Points on a hilly landscape, in no order, each with its height.
From any point a ball rolls to the lowest of the 3 points nearest to it. It stops when none of these is lower. Distance is the straight distance between rows; heights are no part of it.
bova: [18 -2  9  1  9  5 -6  9 -6  9  6 -5 -2  5]  height 1.24
vol: [ 19  -4  13  -2  12  11 -15   0   5   2   4   2  -2  11]  height 2.91
dibog: [ 16   7  12   9   5   9   1  38 -17  10  -4 -11 -11   8]  height 1.57
gosi: [-20   3 -17   0  -1  12   8  -3  14 -24  -6   1  -6 -25]  height 2.82
rala: [  2  -3   5  -2  11  12 -10  -3  17  -9   3   3  -7  -5]  height 0.21
sim: [  2   2  -2   7  -1  -6  10  21 -14  18   6  -7  -3   2]  height 2.84
zigiv: [  2 -10  12  -5  -6 -19  -3 -34  -4 -11  -6   8  17  15]  height 3.36
kab: [-13  -5  -9  -2 -16 -14   8 -20 -20  15   2  11   7   8]  height 5.27
rirad: [ -4  -8   4  -7  -6 -14   0 -30 -10   0   2   7   9   8]  height 3.57
Pavu: [ -6  -7  -1  -6   2   0  -3 -18   5  -7   3   3  -3  -5]  height 1.99
Lolet: [-13   4   6   3  14   6   8  23  -5   0  -8  -5  -3 -12]  height 3.20
doro: [ 10  -5   7  -5   6  -5  -7 -12  -1   2   7  -1   3   6]  height 1.70
padu: [-16   0 -16   7 -18 -12  17  10 -17  28  -1   7   5  -3]  height 1.84
nem: [  1  -4  -1  -2   0  -9   3  -4 -11  14   7  -2   1   3]  height 1.65
Nitik: [ -3   0  -1  -6  -8   3 -10 -27  26 -21  -1   7  -1  -4]  height 2.41
bok: [ -9  10  17   4  18  14   4  35  -6  -3 -14  -6  -5  -8]  height 3.33
rok: [-13  -5 -11  -1  -6  -9  13  -4 -15  18   3   4   2  -4]  height 3.77
Zed: [-26   0 -12   0   7   5  13   3   1 -11  -7   0  -2 -20]  height 4.46
rana: [-12   0  -7  -3   6  10   1  -4  16 -16  -2  -1  -7 -20]  height 1.53
sidiv: [  5   1  10   0  15  23 -12  12  20  -9  -6   6 -11  -4]  height 0.89
bufev: [ 20  -4  10  -3  -3 -18  -7 -21  -9  -1   3   0  19  21]  height 4.26
pames: [ -2   8   5   6   5  -1  11  32 -15  15  -2 -11  -2  -3]  height 2.58
soso: [-12   3 -16  -2  -9  12  -1 -18  18 -25  -5   4  -6 -21]  height 4.04
gifef: [  8   2   9   0   5  19 -18  -5  32 -13   0   8  -8   3]  height 2.53
raza: [ -3  -5  -5  -5  -9 -16   6 -15 -17  15   6   5   6   6]  height 3.60
Rupi: [-33   6  -9   3   4  -4  21  22 -10   5 -12   0   7 -15]  height 5.25
bobu: [ 21  -2   3  -2  -2 -11  -4  -5 -14  11  11  -6   8  15]  height 2.90
fufo: [ 13  -3  14   1  16  14 -10  14   3   2  -3  -1  -9   0]  height 0.94
burul: [  9  -6  12  -6   4  -2 -14 -22  16 -10   0   7   6  10]  height 2.42
pokil: [ -9   5 -15  -1 -19   8  -5 -32  20 -29  -6  10  -4 -15]  height 5.34
Luvep: [-13  -2  -2  -1   8   1   9   8  -3   3  -1  -3  -3 -12]  height 1.61
vamob: [  4  -5   5  -6   6   7 -11 -13  19  -9   2   5  -2   0]  height 1.09
lener: [ 23  -4  14  -5   6  -6 -14 -15   0  -2   5  -1  12  20]  height 3.12
rilap: [-20  -1 -18  -4 -10   8   4 -21   6 -20  -5   7  -7 -19]  height 3.78
zome: [ 22   8 -15   8 -18 -12   1  25 -16  13  12 -16  -1  23]  height 2.13
lalod: [ 27   2   8  -1   4  -2 -12  -1 -10   6  10  -5   6  18]  height 0.63
Sef: [-14  -4  -6  -3   4   0   9  -3  -2   4   0   1  -4 -11]  height 2.20
goga: [ 13   1  -3   2  -4  -8   4   8 -15  18   9  -8   2   8]  height 2.37
buzod: [  5  -9  12  -6  -4 -11 -10 -33  10 -16  -5  10  13  13]  height 3.10
Pabi: [ 18   5  -3   8  -4  -5   3  26 -17  16   9 -13  -5  11]  height 1.58
bape: [ -6   5 -16   9 -22 -15  15  22 -14  28   1  -3   6   3]  height 2.92
Dakem: [-11  -8  -2  -8 -12  -5  -5 -36   6 -17  -3  10   1  -1]  height 3.49
Vifes: [-25   6  -2   1  11   1  15  23  -7   0  -9  -4   2 -16]  height 4.18
kir: [ 11  -1  16  -4   0   0 -19 -22  31 -17  -1  11   8  16]  height 4.06
tos: [ -1   4  -3  -1   2  17 -10  -8  30 -20  -2   5  -7 -12]  height 2.18
rorud: [-22   5 -13   7  -9  -9  22  21 -15  21  -7   2   6 -10]  height 0.96
lir: [ 24   7 -17   9 -18  -8  -2  36 -13   8  12 -19  -6  30]  height 0.70
tisop: [ 15  -8  16  -4   2 -15 -12 -28   6 -12  -4   4  19  20]  height 3.35
surur: [  0  -6   0  -6  -3 -11   0 -17  -8   7   5   4   4   4]  height 2.31
keni: [  8   6  18   6  16  16  -1  33 -10   2 -10  -5 -11  -1]  height 3.23
tokin: [-22  -2 -12   3   0  -4  17   8 -11  13  -4   3   0 -11]  height 2.29
mik: [ 5 -4  6  0 12  8 -4  5  3  2  2 -2 -5 -4]  height 0.75
Baz: [ -9  -1   1  -1  13  12   0   6  11  -9  -3  -2  -7 -15]  height 0.85
Sevi: [ 10   5   8   7   7   4   3  28 -14  12   1 -11  -7   3]  height 2.94
dagap: [ 31   5  -6   5 -10  -8  -8  12 -16   7  13 -16   6  28]  height 3.68
Lufa: [ 1 -4  1 -3  7 -1  1 -2 -3  8  5 -1 -2 -3]  height 1.08
vivi: [-24  -6 -14  -4  -4   0   9 -14  -8   1   0   8  -4 -12]  height 2.95
Letuz: [-10   9  -4   9  -6  -9  17  31 -14  21  -4  -7   5  -5]  height 1.79
rutuv: [  3   5   4  -2  -6  10 -15 -19  38 -22   1   8  -3   0]  height 0.78
rim: [  1  11 -12   1 -16  14  -8 -19  35 -26  -3   7  -4 -16]  height 6.77
puna: [ 0  2 10  4 16  9  1 21 -5  4 -3 -6 -8 -6]  height 3.31

Call two points neighbours if one is among the 3 nearest of the other. Go from one point of each pair to the other, from neighbour to neighbour, staying as low as possible. Name the highest point that can't be avoided.
lalod / mik: bova
rutuv / Pabi: goga
rorud / dibog: pames
mik / rutuv: tos

Write out the way that a ball takes from each point below.
pames: Letuz rorud
gosi: rana Baz rala
bufev: bobu lalod
